Points, in no order, along strands that fork, close into loops and pass close to each other.
Points whose rows are less than 191 apart are linked; no others are. Some points are linked to none.
Dad: [ 10 -23  17  19  30  21  12  -1   3  31   9   8   5  -8 -18  43  57  -2
   1  36  22  14 -44 -15  52  32 -29  31  14 -50   9   8  11 -70 -39  16
 -40 -47  31  23  16 -18 -22 -33 -25  16   4 -37 -56  32 -19  22  38 -39
  -9]
fup: [ 14   7  19 -40 -14  -8  39  -3  -3 -20  39  42 -16   1  16  32   8 -36
  12  55 -50 -22   4 -25 -22   5 -33   8  20 -20  17  44  14 -24 -25 -16
 -34 -70   7 -23  -3 -23  -1 -74 -20   2  22 -50 -51  40 -23  32  18  26
   7]
fuga: [ -1   5   7  26 -18  30  35 -45 -33 -21   3  21  22 -18   3  22 -31 -48
 -13 -17 -58 -45 -19 -14   1   1 -11  36 -11 -22 -31  -8   3 -43  17 -48
 -21 -18  11 -26  22   8   7 -13  31  -6  13 -11 -49   6   5  30  23  11
 -11]
Sanib: [-28  40  -8  -8  44 -21  26  24  82  13 -35 -42 -20  10 -23 -47   2   2
 -19   3   3  -5  -2  49  -8  18  -7 -40 -31 -32  -2   0   3  48 -12  12
  30  24 -67   7  -4 -47 -22 -50  39 -34  -6  -4  12  16   5   5  40   6
 -24]
tuvip: [-37   2  10 -16 -15 -24   8 -14  18 -33  18 -49 -21 -25  -5  48  14 -25
  -1  41 -47 -18  -3 -21 -66  -3   0 -22   9 -44 -12  20  19  -4  38  -2
 -43 -17 -39  14  52  23  -9  12 -26  32  16 -48 -53  52  14   3  24   5
 -18]
kera: [-22 -23  -8 -12 -56 -12  57 -40 -58   9  26  22 -28  28   9  11 -26   9
   2  25   3   7   0  -8  12  10  -9  50  26  22   9 -21   1 -35  16  24
  17  33   5  15  -5  21  25  23 -43  37  29  38   8 -39 -11  -8  47  11
   3]
kufis: [ 19   8   5  19  17 -10  -7 -12  38  -1  26   5 -37 -26 -11  32   9 -36
  53 -27 -20 -12  30   8 -11  -1   8 -44   3 -22  11  15  53 -12  20 -50
 -23 -92  -8 -49  24  17 -13  -3  43  22  32 -25 -33  60  28  -2 -10  30
  68]
Tik: [ 23  39  15  -9 -29 -28 -42  15  -7 -16 -12  -8  27 -26 -42  19 -21  71
  50  13   9  23  -1  -5 -16  30 -27  16 -25   0   6 -33 -42 -26  11 -43
   0 -26  -8  19 -29 -37 -19  31  50  -8  -6  20  31 -26  -7  -8 -11 -58
 -28]
Kefan: [-25  22 -19 -50 -27  15  45 -56  -2  77  -8  16 -11  -9  58  33 -57  23
  51 -47  37   3  33  23 -42  -1   8  37  27  71  -7 -79  19  55 -51  74
  50 -14  27  -3  -6 -40 -40 -17   0 -22  15  36  35 -33  38 -23 -14  -4
   7]
megam: [  0   0  14  44  36 -35 -46  28   1 -60 -33 -34  23 -63 -49  22  71 -16
 -26  50  28 -12 -28 -62  -9  38  10 -40  -8 -41 -25  24  23  -8   1  -9
 -32 -42 -22  -8  41   9  -7  40  -9  20 -32 -22 -18  37  15   5 -34 -61
   4]
tidil: [  9 -27  46  52  73 -13 -72  17  -7  -6   3   1  20 -57 -14  38 100 -24
  -2  11  34 -17 -40 -73  11  11  19 -46  10 -31  -4  23  38 -30   9  -3
 -24 -47  25   4  30   2 -28  45 -12  25 -40  -9 -32   5 -19  33 -47 -39
  65]
Zeled: [ 29 -18  14  -1  31  18   2  20  -9   9  -1  36 -16  51 -25 -10  18  26
 -37  13  43  23 -32   7  42   1 -14   2   8  31  21  79   1  16  -8 -25
 -21  -1  -8 -18  -1  -6  16  19 -23   6 -47  11  25 -56 -53  13  -8  -5
  27]
vof: [ -8 -50  11   9  -1  -4  33 -31   0 -31  66 -20 -34  46  58  -3   1  -9
 -30  18 -22  17 -20  26 -39 -46   4   9  21  49  -5  51  47  30   3   0
 -14   1 -13 -17   0  22   8  50 -35  20  19  22  -3   3 -21 -35   3  58
  46]
Buv: [  0 -11  -9  -6  41  20 -17  22  43  22 -17   2  30  26  69   1   6  27
 -23  -5   8  14 -40 -11 -22 -15  -1   2  12 -30   2 -28   2 -30  -2  21
  10  16  27  11 -25 -34 -31 -10  19   9 -31  13   0  -3   0   0 -13  19
  20]
sola: [ 52 -40  -8  32  18  19  12 -28   3 -28  11  13   7  73  50 -45 -10  20
  -7 -36  30  -4 -18  54  25  -5  17  30 -14  62  -2   8   2  12 -42  10
  13  36  69  -8  18   0  16 -13 -11   9  24  49  18 -34  -5 -13   2  31
  30]
nera: [-48  22  26 -27 -16   0  30 -11 -40 -21  11  14   4 -19  -3   9  -1  40
 -46  16 -37 -14 -29 -62 -22  -5  19  12 -16  40 -16 -11 -44  20   5 -21
  16  38 -23  29 -64   4   9  62  -3 -28 -57  16  32 -41 -32  27 -15 -31
 -40]
reb: [ 34  -1  11  41  35  15   7  -8  21  31  -2   4   6  13 -19 -12  26 -43
 -12 -14   1 -15 -45  39  58   4 -21 -17  26 -40  15  53  53 -16  -7 -37
 -12 -29 -15 -53  18  -5  -7  -2   4  23  12 -34 -53  30 -17  26  20  10
  20]
dus: [ 39 -44  -4  60  -6  34   9   0  17   8 -54   2  25  34  34 -57 -10   5
 -30 -41  35  -4 -28  62  50  14  -9  37 -11  25 -29 -24   1  14 -43  15
   1  20  64  -5  34  -8   7 -40 -12  -2  14  37  -3 -11  -6  -2   1  -9
  21]
kibab: [  2  -1  -6 -39  14   1  26  -4   2  36   5  22 -24  50 -17 -45 -15  25
 -34  13  15  -5   4  48  22  10   4   0  30  43   9  48  -9  41  21   3
  16  53 -38 -23 -24 -23   4  -8  -6  -2  -6  19  52 -50 -15  16   6  19
 -13]
Lun: [-35  -4 -34  13  -9  52  14   4 -11  31 -21  18 -11  -1 -22 -20 -11 -12
  12 -71   6  22  52  21  -8 -13  22  18 -39 -28 -13 -50 -15  31  36 -34
  34  -4 -14 -30  10  39  31  47  45  15  13  33  46   2   8  -2   1  -6
  49]
Zesak: [-20  -3  -4  14   9 -20  33 -11  -9   4  40 -13 -47  26  16 -33   1 -39
 -40   1 -24   9  17  67 -50 -37  -1 -21  27  44 -20  67  32  73   4 -13
  -5  -2 -46 -63  -5  13  18  32  -6  18  -2  -5   5  10  -8 -29  -1  72
  37]
bop: [ -5 -51 -28   4   0  47   3  23 -36  22  -9  50  -4  63  15 -10   2  23
 -10 -55  38  29  14  -8   6 -26  22  51  22  18   9 -16  -1  -5   8 -17
  11  14  46  -4  31  32  26  75  -1  42 -15  43  55 -43  -1 -11 -46  -4
  30]
nisa: [  4   4   3  -5 -10  -8 -55  21  34 -30 -18 -32  12 -23 -45  21  -1  45
  52  11  -1  20  -4  -2 -33  27 -22 -27  -9 -50   2 -24 -16 -29   9 -27
   3 -65 -13   9 -28  -9 -19  23  54  16  35  18  46  -1  31  -8 -33 -44
 -28]
renug: [ 33 -42  22  31  47  28 -44   9  13 -57  51 -25  35  39  70  22  32   7
  13  -4   1  21 -58 -17  -5 -35  16   7   5  21  -4  17  15 -29  -7  -6
 -57 -17  56  32   6   8 -18  41  -6  15 -37   0 -50   6  -2 -18 -31  18
  39]
Gan: [ 39  22  -7 -24  30  33   6 -14  18 -10  10  56  36  83  62 -32 -16  28
  12 -26  -2 -14  14  25  13 -12 -12 -16  21  39 -18   3   4  28 -38 -13
  50  23  59 -33 -24 -34   1 -60   4 -21   2  27  11 -39 -12  -2 -14  40
  33]
fif: [ 11  -5 -16   7 -12 -32 -51  30  -3   9 -25   4   2 -38 -13   6 -37  29
  75 -48  35  20  47 -40  21   7   5 -16 -31 -31  43 -49 -30 -38  10  -6
  22 -37  50  36  11 -15 -11 -33   9 -14  33  24  20 -14  16 -16 -36 -21
  17]
zedup: [-22   4   0  14  -7 -14 -27  -5  33 -31  24 -68   1 -21 -24  22  49 -24
  32  15 -21  -4 -28   1 -14  16   0 -23  17 -72  10   4  53 -29  27 -18
 -38 -35 -50  27  44  19 -16  27  15  25  27 -52 -41  77  26 -14  16 -23
 -16]
Suvo: [ 26  21   0  34 -33   0 -61 -20 -11 -10  21  -9  12 -15 -31  -8   1 -20
  -5  19   0  -4 -29  36  34  -8  10 -13  34  11   2  46  35 -22  51 -32
 -45   6  -6   0   7  34  49  49  -2  24 -17 -11 -20  37   8 -27  24  -3
 -22]
bugi: [  3 -50  -4  43  50   4 -62  20  -4  -4  -1  27  23 -35  16  20  60  -4
   4 -13  31   3 -17 -88  23 -13  24 -36  -6 -61  14   3  -6 -39   2   2
  15  -9  73  25   8  -2 -23  14 -20  11 -15   2 -29  -6 -16  24 -52  -2
  66]
Bev: [  2  10   4  -1  -2 -28 -23  14  18  -9   3 -26 -20 -24 -25  11 -24 -12
  23  19   2  -4  53  17 -36   0   7 -47  -1   6  19   9   8  19  21 -26
 -47 -88 -29 -54  20  42  23  21  13  36  28 -26  15  41  33   3 -36  -7
  28]
gab: [-34  28 -26 -13   6  46  18 -23   7  23 -21  20   7  42 -16 -42  -3  12
 -26 -16  -6 -22   5  58   6  13  25 -20  30  13 -21  17 -12  39  34 -12
  33  71 -26 -43 -46  -1   5  12  33  -4 -13   8  45 -25   2  13  -4  13
   2]
guben: [ 20   9 -17  60  -6  30  -7  17  34  37 -65   5  19   9 -22 -40  -9  -5
  22 -21  36   0 -26  59  56  28  -7  -2  17 -28 -10 -22  -2 -13 -11  -7
 -10  13  30 -19  25 -30  12 -63  13  -2   9   7  -2  16   3  -4  13 -30
   8]
resal: [ 15 -12  11 -34  -6  -1  -6   5  -9 -18  49  -9   3  33  68  34  -5  -4
  42   0   2  75 -11   5  10 -18 -24  35  17  25  16 -30  22 -48  -7  34
 -38  24  27  83  -3 -37 -28 -39 -17 -12   6  -4 -44  27 -13 -52  -7  -4
  10]
Kul: [  3 -23 -30  13  10  17 -50  16  15  22 -11  33  15   6 -50  -8  36  23
  18 -12  45   7   6 -21  16   5   5 -22  13 -75  25  15 -35 -15  35 -37
  34 -11  12 -15 -12 -13  17  37  12  39   5  20  48 -29 -21  17 -29 -17
   7]
Zug: [-12 -22   3 -44 -40 -24  46 -40 -37  24  30 -15 -42 -33 -52  33 -35  -8
  23  -3   0  10  50  -4 -37  -3  25  19  -1  42  -7  -3 -67  47 -15  32
  31  -9 -62  -5   0  38  -6  45 -47   8  49  -5  47 -25   7   9   9  25
 -39]
venug: [ 15 -21  19 -11  -9  -9  -8  19 -34   0  10  35  -3  13   5   7  -7  19
 -26  10  25  32   4 -26  -9  12   8   9  13  57  15  54   7   8  44 -30
 -41 -38   3  11  27  22  40  78 -41  27 -36  -4  35 -32 -43 -28 -23 -28
  21]
Reped: [ -1 -26  19 -12  38  20   9  13  38  17  17   8 -12   1  40  52  76 -16
   8  11  -2  21 -35 -48  19  -5 -41  24  -5 -41  23   3  30 -31 -55  13
 -35 -28  33  31   9 -41 -31 -39  -3 -12   5 -58 -73  74 -27  23   6  -9
   9]
vob: [  8  21  -1  45 -25   6 -21 -20 -30  -1   4  -8  24 -11 -21 -57  -1 -33
 -51  13  -4 -24 -34  37  46  -6   5 -34  26  31 -17  94  32  31  27 -33
 -16  23 -11 -26 -26  50  58  35  -1  19 -36 -13  -8  10 -13   8  19  -6
 -49]
Nos: [-26   9  -9  13 -24 -10   1  -2  -8  17  22 -18 -20   1  -2 -68   4 -45
 -76   2 -13  -9  -4  62   6 -36  23 -27  42  54 -21  76  38  65  21   1
 -11  33 -31 -32 -30  45  36  38   1  14 -19 -25   5  34 -21  -2  13  42
  -9]
Deda: [-17 -61  20  28  -8 -33  59  -9 -20 -43  45 -57 -45  21  40   0  28  -4
 -55  38 -20   5 -46  -8 -17 -25 -19  13 -26  18  -5  38  45  30 -14  10
 -22  16 -17  22  10  22   1  39 -45   8 -14  20  -6   1 -35 -26  15  36
  29]
Toda: [-41  -4 -11  32  22 -11  -2  47   3 -30 -41 -37 -14 -41 -56   2  56 -12
 -37   3  20  10   6 -27 -22  10   6  -2 -47 -37 -17   9  -4  12  -2 -43
 -15 -57 -69 -21  37  26  -1  60  14  18 -21 -15  26  27   0  16  -8 -50
  -4]
Toz: [ -9 -11  17   7 -12 -22  53  -8 -23 -34  14  27 -24 -20   3   8 -37 -43
 -27  28 -67 -55  19 -26 -35   7 -20   6 -14 -11 -23  29  -9   6   3 -28
 -40 -47   4 -41  20  33   0 -46 -26   4   3 -35 -52   2   3  32  28  45
  12]
fot: [ 38 -38  25 -14  18 -11   5  11   7 -31  54 -21   8  53  82  34  -4  31
  12  12  -3  48 -28 -17 -11 -22 -10  31 -12  39  20   0  22 -31  -8  40
 -28 -14  14  58  12  -6 -35  15 -38  -1 -26   5 -26  -3 -12 -38  -9   4
  33]
lete: [ -8  23 -16  -9 -18  -7  -4  12  22  16 -29 -58  16 -33  24 -37 -25  -1
  -4 -26   1   9   9  40  -5  -6  68  -7  36  32  -6 -63 -18  21  25  40
   5  42 -36   3 -16  27 -14  16   0  -5   5 -17  14  23  36 -10 -13 -16
 -11]
dupo: [ -2  -9   2 -24  24 -17 -10  40  46  10  15  -1 -25 -18   2  23  22   1
  38  18   9  21  28 -32   6  16 -26 -19 -20 -33  52  -5   9 -20 -43  13
  -4 -30  25  15  19 -46 -19 -83 -12 -31  41 -48 -23  88   1 -13   3  -1
 -33]
muzik: [  6 -18   7  -5  21 -37   7  20  51  13  -2 -17 -52 -11  35   4  -7  15
  26  -2   4  24  50 -13   5  -6 -13 -24 -35   0  35 -15  17   2 -35  19
  19 -29   8  18  36 -34 -33 -51 -13 -43  30 -14 -18  51  12 -31 -11  21
  25]
Bab: [ 26  15  28 -41   5   3  -3  11  -5 -34  28  29  36  -4  12   1  24 -22
  -7  59 -47 -41 -17 -25  10  16 -38 -15   8  -3  18  43   3 -27 -12  -3
 -30 -11  24  -5 -25 -15  14 -67 -20 -14 -15 -45 -42  21 -25  25   2  -1
 -36]
ler: [  1 -24   6 -23 -45 -23   9 -29  -8   4  -8 -44 -30 -48 -47  19 -50 -28
  37   7  -3  -5  47  15 -42  -9  15  -2   4   3 -15 -16 -77  43 -50  81
   6 -22 -42 -42  -2  53 -24 -10 -32  -6  65 -21  23  19  39  25   0  29
 -43]
mune: [-10 -35  11 -34 -48  -7  37 -32 -44  31  24  51 -12  47  17  27  -2  50
  10  32  12  10 -15 -48   6  -6   6  42  33  27  46   5   5 -26  18  23
  16  46  17  45 -20   8  22  28 -48  25 -49  46  31 -69 -42  18  22  -4
 -20]
dafi: [ 48  -4 -12  -4  -4 -40 -33  37 -29  -3 -29  21 -14 -29  -6 -11 -40  18
   8 -46  32   9  49 -26  33   6  13   3 -29  41  18  -9 -28   0  12 -27
  12 -15  11  24  36   5  12  12  -8 -36  -4   6  27 -37  -6 -16 -41 -25
  12]
nudo: [ 12  47  -7 -57  -2  44  -7  -6  20  32  18  44  30  14  52  -2   0   4
 -11  11 -24   5 -27   2  -9 -16 -26  33  10  46  25 -34  24   6 -24  70
   6  68  48  20 -33 -73   3 -89 -11 -28   2 -31   3  10  -1 -20  30  16
 -37]
sapov: [-11 -30  -8  50  -7 -20  14 -19 -28 -59   1 -28 -23  -3  21  -9 -35   0
  -7 -45  -3   3  36 -26  29 -16 -11  21 -77  54 -13 -26  -5  -9  33  11
 -17  17 -11  54  39  48   4  18   8 -35  24  -7 -43 -13  16 -40  -1  22
  27]
lazuk: [  9 -27  -2   9  17 -13 -44  21 -11  -9 -14  27   1 -18   3  28  29  20
  32 -14  30  21  13 -78  34  17   4 -13 -27 -40  35 -16 -20 -71  14  12
  -3 -15  39  64  10  -1 -14 -19 -23   0   4   6 -38  13  14  -3 -26  -3
  30]
suket: [-21  20 -40  -3  27  33  16   1  27   8 -21  10 -15   6   5 -27   5 -29
 -10 -40 -15 -22  21  33 -12  -9  19 -40  -3 -48 -24   2  -6  31  22 -41
  48   4 -41 -57 -15   2   9  18  48   8   9  14  26   9   3  14   2  20
  34]
dum: [  6 -13  13  36  -6  20   6 -39 -13 -33  28  16 -14  22  31  21 -23 -19
   7 -35 -33 -14   0 -14  36 -16 -13  28 -33  -2 -35 -23   9 -47  24 -24
 -22  -9   8  -5  28   8   9   0  16  -8  13   5 -65   3  11  -2  13  38
  42]
Gubu: [ 28  13  -7  10 -20  -4 -43   6  19  17 -51   3  17 -13 -30  -9 -27  15
  72 -25  35   9  22  26  30  21   7 -16 -17   0  22 -59 -28 -24 -16  11
  24  20  39  42  25 -41  17 -66  -3 -23  28  29   7   7   9 -20   6 -36
 -19]
lutok: [ 25  32  12  -9  27  12 -40  16  -4   7   8  59  60  36   5 -15  44  32
  27   1  10 -43 -21 -37  21  -6  -5 -50  17 -24  14  60  -3 -12   2 -38
  13  24  57  -8 -51 -48 -15 -38  31 -13 -60  14   4 -44 -22  33 -24  20
  21]
lilo: [ 10  63  -7 -38  -6 -20 -23  32  -3  45 -14  22  38   1  -4  30 -20  57
  53 -43  18  29  -1  -2 -37   4 -14  21 -15  19  -4 -55 -30  -1   8 -30
  51  14  23  51 -32 -76 -36  30  54 -19 -47  20  66 -56 -12 -24 -25 -26
 -13]
nogu: [-20  -5   9  13   5  -1   2   9 -35 -40 -21  10  10 -34   7  -5  18  12
 -50  19 -20 -22 -16 -59 -12  14   5  -3 -39 -12 -25  -6 -11 -12  -2 -27
  -2  26 -24  26 -19   7   2  34  -3 -15 -43  11 -17 -15 -10  27  -1 -21
 -13]
Rupet: [ -1  -5   8  27 -51  17  22 -47 -47 -35   8 -35   2 -40 -40  11 -48 -72
   2 -11 -47 -37 -19  42   2 -12 -10  30   8 -25 -50  -2 -16 -22  33 -18
 -32 -16 -12 -23  12  41  31 -24  13  11  64 -37 -32  16  22   4  41  21
 -44]
Tigo: [-16  51 -21 -33  14  18 -25  28  29  32 -50  20  41 -20  -4  28 -14  35
   8   6 -20  -7   2 -40 -35  16 -32  24 -32 -47  19 -60 -17 -17 -18   6
  33  -7  46 -19 -43 -39  -6 -38  25  -2  12   6  44 -12  26   8   9 -16
 -65]
bap: [  8  29  -4 -55 -30 -13 -24 -13 -13  20  26  -1  -3   2  36  33 -42  15
  56   8  11  37  41   4 -19  -2   3  20  34  24  30 -49  -3 -37  15  39
 -14   1  16  33  -8 -28 -15 -35 -15  -4  21  -5 -27  17  28 -38   6  -5
 -19]
febin: [-25  21   0  15  -5  -4 -39  15  29 -33  -6 -56  13 -22 -10  25  18  16
  51 -10 -17  22   4   4  -5  16   2 -18 -12 -58  10 -45  13 -48  46 -15
 -19 -32 -45  40  -3   5 -26  17  42  19  19 -20 -29  56  45 -17  -7 -42
 -19]
duz: [ 27  17  -6   8   0   8 -19 -14  47 -20  19   1 -14 -27 -28  -7  18 -50
  64 -57 -34 -26  27  44  31   6   3 -54   8 -47  13   9  46 -15  17 -59
   7 -41   5 -37  13   9  10 -40  66   6  47 -24 -34  67  40  -4   8  14
  19]
koz: [  9  23  -6  -2 -22   8  16 -49  -8   2  49  16 -26  49 -11 -33  -4 -41
  27   4  -3   2  26  75  45 -17 -12  -7  34  15   5  42  31  10  -7  -2
  13  33 -14 -36   2 -27  15 -27 -15  -4  19  17 -34   4 -17 -29  59  57
  34]
luf: [-20 -11   3  38 -36 -29  40 -15 -49  -8  14 -26 -52 -22 -33 -27 -50 -31
 -31 -41  -7   8  44  11  -6 -36   5  25 -67  55 -34  -9 -11  45  20   5
 -34   0 -33   6  15  68  25  39  14 -22  25   6  -3 -16  11 -29  12  34
  33]
novun: [-25  -8   2 -10 -55   1  48 -19 -54  11  23  -1 -57 -16 -59  15 -43  -4
  -1 -15 -13  35  57  38 -18 -10   9  41 -16  53 -10 -16 -30  29  26  -9
   3 -21 -60  14  15  36  12  64  -5  11  28  12  41 -35  -2 -10  13  -4
 -10]
vesur: [ -8 -44  -1  -5 -12   9  23  23 -40   8   1  10  -7  34  46   7 -33  14
 -22 -30   2  37  15 -15   0 -11   4  49  -1  62  -5 -21  -6  -1  32  -7
 -21 -12  28  13  10  53  -5  64 -10  35  -7  11  26 -47  11 -14 -57 -23
  32]
kis: [-10   6 -19 -25 -32  -3  23 -40 -18  38   4  17 -27   5  32   7 -50  16
  21 -10   8   8  41  10   1  21   4  28  38  45   4 -51 -13  -4 -22  51
  26  11  12   6   9 -22 -10 -22 -21 -19  20  26   0 -15  14  -6  24   8
  -3]
Fetis: [-13  -5 -54   7 -27  25  -5   4 -37  67 -27  30  -4  27 -12 -12 -15  -6
  18 -41  40  24  55  33   5 -12  36  23  36  -6   3 -40 -15   7  41  -2
  10   4  13 -37  17  45  40  56   4  38  20  27  64 -15  26  -6 -17 -15
  16]
Rol: [-12  34  -9 -15  -4   7  -7  15  30  20 -46 -33  39   4  38 -18 -52  13
  10 -53   4  12  12  29  -9 -24  44  -1  17  49 -33 -92 -24  25   2  21
  29  33   8  21 -22  -5 -20  13  31 -33   6  23  34  -7  17 -26 -30 -33
  16]
kopi: [-10 -52  25  46  24  -1  63 -13 -25 -45  33 -39  -8  12  13 -16  63 -19
 -87  46 -19 -15 -66 -21  27 -29 -23  -6  -8  -6 -14  69  45  28 -47  14
 -20  24 -13  11   7  11  10  -7 -37 -27 -54  32 -43 -25 -47  17   9  30
  17]
noket: [-17  62 -28 -21   8   8 -41  27  18  73 -36  15  38  14 -13  16 -13  47
  47 -27  28  19 -27 -10 -35  14 -17  16 -22 -31  21 -61 -11  -3  10   9
  59  21  44  29 -38 -68 -34 -20  33   8 -17  22  59 -39  17 -12 -11 -20
 -42]
Rulip: [ 24   7  21  37   2   1 -69   7   8 -29  18 -13  37  -8  25  -4   9 -15
   1   0  13  17 -47  -1  29 -19  20 -12  28   8   2  36  47 -36  43 -19
 -58  22  18  28  14  20  13  62   5   9 -50 -17 -44  48  -3 -31 -26   6
  39]
mem: [ -33   16  -24  -31  -15   30   25  -29    5   63  -47    4   20   13
   29    9  -57   20   33  -62   41    0   32   19  -35  -28   50    6
   36   40  -32 -113   -9   57  -26   44   58   30   47   11   -8  -15
  -30   -8   26  -31   35   37   50  -28   41  -22  -34  -38   25]
zafa: [ 38  19   0  -4  15   8 -33   5  14 -37   6  43  18  26  57 -34 -21  -3
  23 -43 -26 -18  47 -10  20 -17  17 -49  -9  12  -5  -5 -15  13   3 -21
  36  25  56   1 -20  -7  12 -36  16 -47  19  12 -14   1  13 -12 -44  44
  51]
Belop: [ 11  39   5 -31  13   5 -29  14  39  -4  -8   0  28  -5 -13 -20   2   1
  19  32 -31 -54  10  14 -11  21 -29 -36   5 -33 -14  28 -35  22 -28  16
  34 -12 -10 -46 -50   2  -3 -53  12 -17  37 -12  19   5  37  42   8   9
 -68]
Bazo: [ 37  10   6 -12  -7 -17   0  10 -24  16 -31  15  25 -16 -53  18  -3  58
 -13  59  26   4 -36 -28  11  43 -48  50 -41  -8  10   5 -26 -10 -46  22
  33   6  19  20 -10 -24   3 -19  -8 -13 -27  11  28 -42 -25  27  28 -41
 -67]
sipum: [ 19  36  -5 -39  -6  15 -39   9  15  17 -31  22  43 -20 -15  19 -19  23
 -15  27 -18 -25 -28 -35 -25  13 -25  31 -20   1  19  -7 -31  -2 -37  51
  35  19  30 -30 -38  -5   8 -46 -13 -11  16 -19  47 -29  23  30  27  -2
 -92]
nuf: [ -9   7  13 -32 -26   4   7  -4 -38  18  -2  43  22  21   2   8 -20  59
  -1   0  10  -9 -24 -56 -11  -8  16  20  16  21  13  -6 -44  -3   5 -17
  15  72  40  37 -39 -13  15  39   3 -20 -53  36  47 -68 -45   8  -7 -21
 -19]
pupov: [-66   6  -1  -2   9 -10  66   5  26  -2 -11 -30 -15 -17  24  -2 -11 -22
 -71   7 -44 -13 -24  46 -50  -9  11  29  22  -2 -39   1  -1  29  -3 -23
 -16 -15 -72 -36 -35  -7 -26  27  29  21 -19  -2  28  -9 -11  11  12   6
 -13]
papo: [-36 -11   0  -5  41   5  45  18  31  25 -22 -14 -22  25 -35  -6   5 -10
 -54  48   3 -15 -32  19 -33  26 -19  22  14 -44  -2  47   1  17  -6 -13
 -17 -33 -78 -46  -8 -14 -14   4   5  32 -21 -14  20 -27 -20  37  31   3
 -29]
boker: [-32  -3 -22 -18 -31  -7  -3   0   6   3 -10 -68 -14 -28 -11  -6   2  -6
  11  -4 -11   8  41 -13 -34  -8  51 -14  -6  -7   3 -16 -22  20  57  40
  12  32 -61  26   0  75   9  44 -30  26  20 -22  -3  32  41   1  19  -5
 -31]
Zov: [-12 -12  -5  31  46  29  26  42  -5  10 -40  18 -14 -26 -52 -16  47 -19
 -61  12  29  -4 -15  15  24  29  -4  17 -42 -42 -21  22 -17   8 -13 -42
  -3 -41 -42 -47  18 -19  -4  24  25  17 -27  -5  19 -14 -17  41  -4 -33
   9]
rulo: [-56   2  -7 -27  -7 -24  11   2  15   0   0 -32 -10 -12  12  22  11 -17
 -17  38 -29 -17  22 -41 -77  -8  35 -21  26 -17  -7   7  -2  21  38  23
 -14  11 -51  -6   8  64  11  67 -41  40  -3 -21 -13  29   8   7  14   2
 -21]
nefu: [-14 -17  31  42  22 -25  44 -11 -46 -22  27 -25 -13   6 -57 -11  68   2
 -69  74  28   0 -38 -28  48  14 -12 -29 -24  -4   4  69  35  14 -54  33
   5  44 -30  11  12  -4  21  -9 -40 -33 -74  22 -40 -24 -47   4   9 -10
   1]
lag: [  19   21    3  -51   -2   31   19  -15   17   -3   23   55   21   42
   57  -37  -11  -15   -7    3  -22  -25    7   35   16   -5  -28   -2
   29   52   -5   -3   18   20  -33   56   36   60   51    2  -25  -45
    3 -102  -25  -41   17   -2  -17   -2  -10    2   17   41  -13]
Rak: [-21  -8  -2  43  -6  -9  15 -11 -32 -43  -6 -17   0 -33 -50  -9  52 -13
 -64  60   9  -8 -27 -18  16  21   4  -4 -33 -38 -27   4   2 -15 -25   3
  -4  50 -40  28   8   3  21  28 -13 -14 -62  22 -20  -9 -23  10  27 -37
 -17]
buz: [ -8   7  -1 -20  15 -42  39   6  36  23   0 -43 -53  -1   6 -21  -6  -4
 -11  16  -2  13  44  47 -29  -2   7 -31  -1   8  21   0  15  40 -38  39
  25  16 -60 -10  15 -33 -25 -39  -8 -21  14 -14   6  17   4 -23  19  21
  -2]
fidin: [-13  55 -11 -32  45  -3 -15   6  54 -14 -12  -8  38   2 -13 -29  27  -6
 -15  13 -28 -45 -28  15  -9  15 -16 -50  13 -57  -4  23  15   0  12 -16
  31  24 -44 -23 -35 -34 -14 -41  35 -19  -9  -6  -4  12  17  33  29   2
 -57]
Vili: [ 49  -5  13  23  25  10 -26   7 -18  21  -7  12  35  -8 -69  30  57  31
   2  48  52   4 -55 -28  46  28 -36  29 -16 -44  17   8 -16 -72 -36  34
  -5  12  36  18  -5 -44 -13 -43  -3   7 -41   7  -5 -28 -36  29  33 -32
 -18]
Tud: [ -8 -29   2  15 -57  13  15 -53 -20   9 -15 -28 -10 -37 -41  -7 -45 -53
  21   0 -18 -29   9  46  -3   1  29  24  26 -13 -47 -18 -64  27 -22  49
   1  15 -13 -54   5  69  25 -38 -21  14  67  -9   8   5  30  29  38  28
 -48]
mif: [ 37   4   7  -6 -19 -48 -18  24 -14 -21 -19 -25 -27 -40 -22   7 -52   0
  18  10  15  -2  49  -8   6   5   5 -26 -37  32  19  -4 -26  19   4 -15
 -26 -50 -21 -10  33  36   8 -10  -8 -26  24 -25  11   5  18  -7 -36 -18
  -5]
siref: [ 29  24  13 -17  16 -15 -28  21  12 -58   7  27  19  -7  26 -20  20 -13
   7  -1 -47 -22  14 -23  28   1 -11 -51   1   0   8   7   3 -19  -7 -37
 -19   6  26  22  -2 -10  -6 -52  18 -36  -4 -25 -59  33   5  -7 -36  14
  10]

A piece is all that can be reached along the links. How many separate loops has the piece of each point below (a circle has one, a figure eight two, a Y none), and how many tips (points with one link)?
kibab: loops 1, tips 0
Sanib: loops 2, tips 0
pupov: loops 1, tips 3

How many points has the smallest loop of links through each point below? Write - if it is on no loop.
venug: 9
ler: 9
vob: 20
Bazo: 11
boker: -
